Each row is a point on a tangle of strands that fork, close into loops and nearly touch. The rows are in no order.
Two points are linked if the straight distance between their rows is under 61.
q_533: [ 22 -15   9   1 -11   3  17 -32  -4   9  -1 -17  10 -20  11   1  -4   6
  -6 -12   6  -3  20  -6  15]
q_228: [-27  13 -21  -2  -4  -6 -23  20  -5  -7 -19  -4   6  23 -17  15  20  -4
   8 -18   1   1  -6 -23   0]
q_531: [-28 -24   7  -2  17   5 -14   7  30   2 -12  -6  -8   7 -34 -10  -2 -19
  -7  20   3   1 -13  -2   2]
q_819: [-12   8   9  -4  -6   5 -14  25 -26   1   3   0 -19  -9  -6  26 -10   4
  -6 -26 -36   9   6 -12  -5]
q_821: [  3 -24   1 -14  -8  21  11  -6  -9   9  15  14 -35 -19  11  11 -12   7
  -9 -10 -16   4   5   1  -3]
q_932: [ -6 -30   3  -9   1 -12  12  -4 -10 -19  10  27   7  -5  44  -2 -10  14
  -1   1  -3 -15   6  30   9]
q_963: [ 15  11   8 -24   8  10   1   5   2  -8   6   1  13  -5 -10   1   1  14
   6  -9  11  -3  -7 -17 -18]
q_31: [  2   5 -35  39  -6  24   9  -2  12  -1 -14 -22   3  14  -4   9  28 -16
   5 -13 -29   3 -11 -23   6]
q_681: [ 36  39 -14  19  -2  25  10 -24   1  -5   3 -29  27   9  -6 -14  11   0
   1   4  -3  -9   0  -8  14]
q_525: [-13  -6  -5 -20  14  -7   1  16   5  -4  -3  34  -1 -19  -1   7  -3  -5
  12  12   7  -8   4  10  -8]
q_798: [ 12 -18  15 -16  -8   8  20 -17  -7  17  14 -12  -6 -27  14   8  -2  -1
 -19  -6 -16  10  13  -8  11]
q_203: [-29  17 -12 -14 -12   0 -13  22  -3 -13  -8 -27  18  27 -18   8  31   3
 -20 -12 -17   0  -3 -20  -5]
q_57: [  1   1 -21   3 -10  44  16  -3   4   5  -7  -6 -21   7  15  36   0  11
  -7   0  -6  -9 -14  -1 -23]
q_500: [ 20  15  -5   7  -5  23 -11   3 -12  -2  19 -23 -12   9   2  -9   2  -4
  -8  -1 -13  23 -22 -23   0]
q_22: [ 35   2 -13  51   3   9   1  -6 -11   5  -2   0  -7  -7  13  -9 -14   8
   2  -5 -22 -22 -14  10  -8]
q_412: [  6  12   6  -4  10   2  -7  11  33  -5 -30 -33  15  -2 -13  12   6  -2
  10   6  -7   1  -3 -25   1]
q_163: [-24 -30  10 -13  -5 -33  -6  -5  -5   4  15   6   7   3 -29 -20  -1   5
  -9 -12   7  16  -8   7   0]
q_429: [  2  26  18 -16  -5 -19   4  -5  14  12  -6 -13 -24 -11   8   5 -15   6
   7 -15   5  38  23 -19   9]
q_914: [-31  -4  20   5  -6 -24  -6  10   2  14 -13  13  -2 -12 -30   2   3 -26
  -3  -6   2  -9  19  -1   8]
q_856: [ 39   6 -18  34  -2  29   0 -18  -1   2 -18  -7  -1  -2  14  -9  -6  -2
  -7   5  -6 -22  -5   4  13]
q_947: [-10  10  -6 -10 -16  22   0   2 -29  -7  -3 -12  -5   5   1  41   5   9
  -4 -31 -19   2   0 -14  -3]
q_751: [ -4   1   0  -1 -11  35  -3  -6   8   0   5  -4 -36   3   2  26 -11   5
 -16  -8 -23  -1  -2   0  -1]
q_679: [-27 -13   2 -25  -6 -26  14   2   4   9   6  33 -18  -8   0  -6   4  14
  -6  -9  -1  21  10  13   9]
q_478: [ 12  29   3  23 -11 -30  19  14   6   3  15   5   3  13  19 -24   5   7
  30  18  -1  19  -7  16  -2]
q_271: [ -5   7 -10 -19  -6  -2  -5  -4 -18  11   3  11   5   3   9  -1  20  -6
  -3  21   9  18   9  -5   3]
q_789: [ 13  17  -4  35   3  13   2  -1   0   3 -10 -10 -10 -18  -5  23  -5  -3
  16 -34 -22   3  14 -22   9]
q_293: [-10  -1   1  -9  11  14 -21  10  19  -1 -24  -5  -6 -11 -14  25   3 -15
  10  -6 -13   1   5 -25  -3]
q_730: [ 18  29  15 -11   0  -6   4  12  -5  -8  12   5   7  12  20 -29 -10  10
   0  21  14  -5  22  11  -3]
q_202: [ 20  32  -1  15 -12  19   4  -6   0  -4  34 -25   8  25  -7 -12   9   1
 -19  10 -10  21 -23  -9  -6]
q_991: [ 17  20   0  -2  -7  14 -14  -3  -7  -5  -8 -35  -1   9   3  -7   6  14
 -12  -9  -9  17  -2 -21  12]
q_496: [  0  -8  20  -9  17 -29   7  16  -6 -14  19   7  21  -7 -12 -12   2  -4
  13  -7  -3  10   4  -9  -1]
q_916: [ 18  -5  -3  23   7   2  10  -3 -13   0  16 -10  34  -2 -10  -1   8 -21
   4   4  -3 -15  -3  -8   2]
q_34: [ 26  34 -10  13  -2  23  13 -12   9 -18  23 -19  22  25 -19  -8   8  -6
  -4   5  -2  -5 -27 -10 -13]
q_355: [  0  10  -7 -30  12   2  -8   8 -13  -4  31  15   8  22   6 -10  23  -3
  -8  13   3  18 -14  -7  -4]
q_123: [ 19  -5  -9  33   6   8 -20 -11   5   3 -13 -13  12   4   1  -8 -14 -14
  -7   3  10 -22  13 -11  25]
q_753: [ 18  -8  16  17  12  -9  -1   9  -6  -7  14  -5  29 -18 -21  -8   2 -10
  16 -12  -5 -10  11 -11  -8]
q_373: [  5  22  -5   7  -8  16   6  -9 -12  -2   1  -6   0  -1  -5  32  -5   6
   7 -46 -12   5  17 -28   6]
q_449: [  5  -3 -32  26   5  16   6  14  10 -13 -24 -13   0   6  -8  12  11  -5
  14   1 -30  -6 -27 -20 -16]
q_411: [ 14  -5  18 -35   1  13  11 -15   7   4  15   2  -3 -11  20   3   8   3
  -1   0  -4  31  22 -14   9]
q_119: [-14 -30  -4  -5  30 -25  -3  13  -5 -29  20  27  15   3  27  -2  10  -5
  17  -6  -4   6  -6   3   7]
q_402: [ -3 -30  -4 -26  11   3  -5  13 -12  -6 -20  -5  -5 -14   0   1 -11   0
  -1  19  -4 -12 -29  15 -30]
q_855: [-17  -9  -1  15  -9 -29  11  -7  -4  13 -13  19   7  -9  -1   3   3   1
  24 -21  22  -5  14  13   3]
q_524: [-10   0  10  19 -12 -24 -11   1 -14  17 -15   2   8  -6  -9  -4   6 -18
  12  -1   4  -4  15   8  15]
q_742: [-14   7  25  -6 -15 -16   6   2  26  23   2   9 -16  -6 -26   1 -17 -17
 -14   3   6   5  17   4   2]
q_284: [ 19  14   5   0  -9   0  28  -8  -4 -13  18  10  13 -10   2   6   9  12
  14 -17   3  -1   8  -3  -9]
q_763: [-30 -11  -1 -20  -3   0  11  10   1   9  -1  39 -19 -17  -7   6  -6  -1
  -8  11  -3  -6   6  27  -1]
q_7: [  0   1 -13  14  -6  15   5  -5  16 -20  13 -11  26  21 -36  -4   5  -5
 -18  -7  -2 -16 -15  -8 -10]
q_482: [-11 -35  10   2 -10 -17   9  -8 -13  16  22 -12   9  -1  -6 -14  10 -16
  -1  17 -13  18 -26  15  -8]
q_437: [ 25  29  11 -29   7  14   7   1 -10 -14  14 -10  17  -4   6 -18   2   5
   5   8  12  12  14  -8  -1]
q_719: [ 22  27   1  12   1  11  18 -32   9   5 -11 -34  23  -4 -18  -2   6  14
   3   7 -12  -8  12   4  19]
q_231: [-14   6   3 -17  13   8 -16  16   0   4  -5   8 -27 -11  -5  34   1   0
  13 -26 -20  17   6 -15 -15]
q_881: [  8  21  19  -2 -19 -26  19   3 -14   2  -4   6   7  -7  14 -17 -11  17
  -1   7   9  -2  14  27   4]
q_888: [ 13 -21 -18   6  17  10 -19  -4  -2  -1 -30  -9 -14   5  22  -1 -22  18
   5  16  12 -18 -19  11  -9]
q_305: [  2  24   1  39 -21  -9  -7   2  -1  12 -27   6  -3  -5   5  -6  -3  -2
  -3  -2   2 -17  10  13  11]
q_745: [-12   3  -5  -1 -19  18 -10  -1  -5  -1  -1  10  -8  26  -2 -10   0  10
 -17  24  14  -8 -10  20  -6]
q_23: [-21   2 -21 -11  -3  -8 -26   5 -14   5 -21   2   3  10  -3   7  10   8
  11 -20  25  13   5 -28  19]
q_472: [  5  -9  -2  27   5   0   5 -20  -1  14   7 -11  -4   1  27 -12  -8  -3
   3  22   9 -33  -6  30   3]
q_312: [-15   4 -10 -21   6  30  -9   0  18  -9  18  14   4  14 -25  26   1 -19
 -20  -9   6  -4  -5 -12  -2]
q_236: [-11 -16  11  -6  13  -2 -18   3  -6   0  15  28 -19   8  22 -14 -12  -3
 -23  13   4 -10  -2  21  -2]
q_498: [-33 -20   8   1   8 -15   1  11   0   2  18  33 -20  -9   2 -13 -17  -6
 -16   9   1 -13  10  33  -4]
q_709: [  4 -28  -6  14 -13  13  -4  -9 -11  10  -2   7 -22 -10   7   2   0   7
  -4  -3   3   2 -10   7  -1]
q_547: [ 13  28  -4   8   2 -10 -12  10  15  -1 -35 -22   4   2 -25  -7 -11  16
   3   2   6   1  -2  -5   4]
q_660: [  1  24  10   7  -7 -33   6  10  20  -7   8  20  -4  12  22 -28  -2   5
  18  23  10  40   8   9   5]
q_644: [-14  -4 -11  19 -12  -4  15 -12   0   2  -7  30  -5  -2  -3   8  -1  -7
   4  -5  26 -21   9  30  -9]
q_79: [  2 -28  -9   5  -2  -4  -1 -22   1   8  -9 -18  -3 -11 -11   1 -11   7
  -1  -7  10  -1  -3  -2   6]
q_887: [-19 -36  -7 -13  20  12 -24   5  -3  -9  -2 -11   4   8 -21  -4   1  -8
 -18   9   7  -6 -10  -1   1]
q_952: [ 21  31  -6  25 -11  -6  23  -1   0  15  -5   4   0   0  11  -5  15  -4
  29  13   1  13  -7  -4   1]
q_846: [  9 -12  -6  23  -2  16  -9   2 -10   6  12 -14   6   6   5  -8  14 -26
  -8  27  -2  -7 -15   2   2]
q_274: [-10 -27  11 -18  35   2 -14   8  14 -17  23  29 -14  13  34 -14  -7 -12
 -11  16   3  -8   2   9  17]
q_958: [  3  25  11  -9  -2 -17 -10  -2  20  -2 -21 -19   5   3 -27   4 -13  27
   4 -22  19  -5  14  -7   4]
q_428: [ 14  -8  -4   0   6  -7 -12   0  -7 -11 -12  -7 -10   3  35  -7 -31  25
   8 -13   6 -15  -8  16 -12]
q_329: [-17  -9   3  24  -6 -11  16 -22  -3  12  -5   3 -16  -5   6  -2 -20  -2
  -1  13  12 -32  -3  41 -11]
q_558: [ -2   8 -17 -24  14  13   1   8   5 -12  30  18  16  21 -12   1  16 -25
 -13   4   5   6 -23 -12 -13]
q_554: [ -6  16   3   4 -15  12   0   5  26 -10   6   0   3  13 -29  22   2 -11
 -13  -6  -2  -7   1 -10 -13]
q_479: [ -1 -13  -9   0  21 -18  -8   8   5 -10  10  22  20  15  20  -5   8 -19
  34  -2  20   0  -2  -7  -8]
q_674: [  2   5   1   2  -4   1 -27  -4 -14   2   3  19 -13  22  14 -20 -11  -6
 -32   5  23  -4   7  17   5]
q_251: [  5   9  23  -2 -14 -18  34   3  -2   2   5  14  14 -21  -3   6   1   7
   9  -6  -3  -5  18  15  -6]
q_825: [ 26  19   0  38 -12  -7  -1   8 -10   9 -16   2 -23  -6  17 -17 -20  13
   2   8 -11 -15  -6  12  -6]
q_45: [-27   6  -2 -25  -3   0  -1  -3  11   9 -13  13  -3  19 -19   2   7  -1
 -16  24  30  -3  -5  26   2]
q_582: [-16 -47   4   4  15 -20   6  -1  -5  -6  25  19   1  -4  27  -3   4 -10
  11   3  -4   1   5  13  12]
q_419: [-10 -20  -1 -27  13  12 -14  14   1 -14 -23 -23  13  -8 -14   4   8  -3
   2  20  -9 -14 -19  -7 -15]
q_734: [ 12  -2 -30  15  -3  39  24   9  -8  -5  -7  -8   0  -4  -1  30  13  -1
   2  -4 -25 -14 -23  -2 -15]
q_698: [ 36   8  -1  -7   1  18  16 -28  -5  11 -13 -32  15  -7   4   3  -6  23
   2   1 -14  -2  12 -11  19]
q_352: [ 15  24  21 -14  -6   5   6  -8   3   7   0 -10 -16 -12  15 -11  -2   3
 -10   0   3  20  36 -17  22]
q_401: [ -9   6  21  -9   0 -31   0  12  13   6  10  20 -20  -6  -3 -18  -8   0
 -15  -3   6  19  21   4  11]
q_320: [ -6 -22 -11 -17  24  -6 -13   1  15   0  -6  14   1   1   4   5   5  -5
  19  -1  28   5   2  -9 -10]
q_390: [ -2  28  13 -18   9 -15   0   0  24   2 -19  -4  -6 -11  -8  13  -5  15
  21 -21  11  22  13 -23   2]
q_431: [ -6 -23  -1   1 -11   1   9  -4 -17  19   0 -15  22  -4  -8  -2  20 -11
  -9  27 -16  -5 -16  12  -2]
q_906: [ -5 -30  -8 -21   1  15   4  -3   0   3 -32 -14 -13 -12   9   9 -23  14
  -2  25   4 -10 -11  13 -11]
q_28: [ -6 -14  21 -14  -5 -20   5  -5  -2  -2  20 -13  12 -13 -16  -2  16  -2
  -1  -5  -3  20  -9  -1  -4]
q_213: [-12 -21   8  -7  18 -24  -2  -6 -15 -16   6   4   1   6  45  -5  -9  23
  16  -9   9 -24 -11  22  -7]
q_564: [ -8   6  10  -9   4 -24  -9  20  23   4   7  25 -21  -3   8 -23   0 -13
   2  23  11  25   6   6  -2]
q_455: [-28 -24  -2  -7   4 -24 -29  -5 -22   1   1   3  15   1 -13  -1   6   7
   5 -22  13   4   3  -7  14]

A fork is a point with three links, a tip a point with one. Leave the first point through the second and follow the links. Name the first fork or tip that comes.
q_531 / q_887 => q_763
q_373 / q_947 => q_798
q_958 / q_547 => q_789
q_119 / q_582 => q_531

Name the points in between on the shortest way along the links from the first point to the second, in order.
q_524 / q_428 => q_914, q_742, q_401, q_679, q_763, q_525, q_320, q_479, q_119, q_582, q_932, q_213
q_947 / q_34 => q_819, q_231, q_293, q_412, q_547, q_958, q_390, q_429, q_352, q_411, q_798, q_533, q_698, q_719, q_681
q_45 / q_305 => q_745, q_674, q_236, q_498, q_763, q_679, q_401, q_742, q_914, q_524
q_709 / q_558 => q_79, q_533, q_698, q_719, q_681, q_34, q_7, q_554, q_312
q_203 / q_916 => q_228, q_23, q_455, q_163, q_28, q_496, q_753
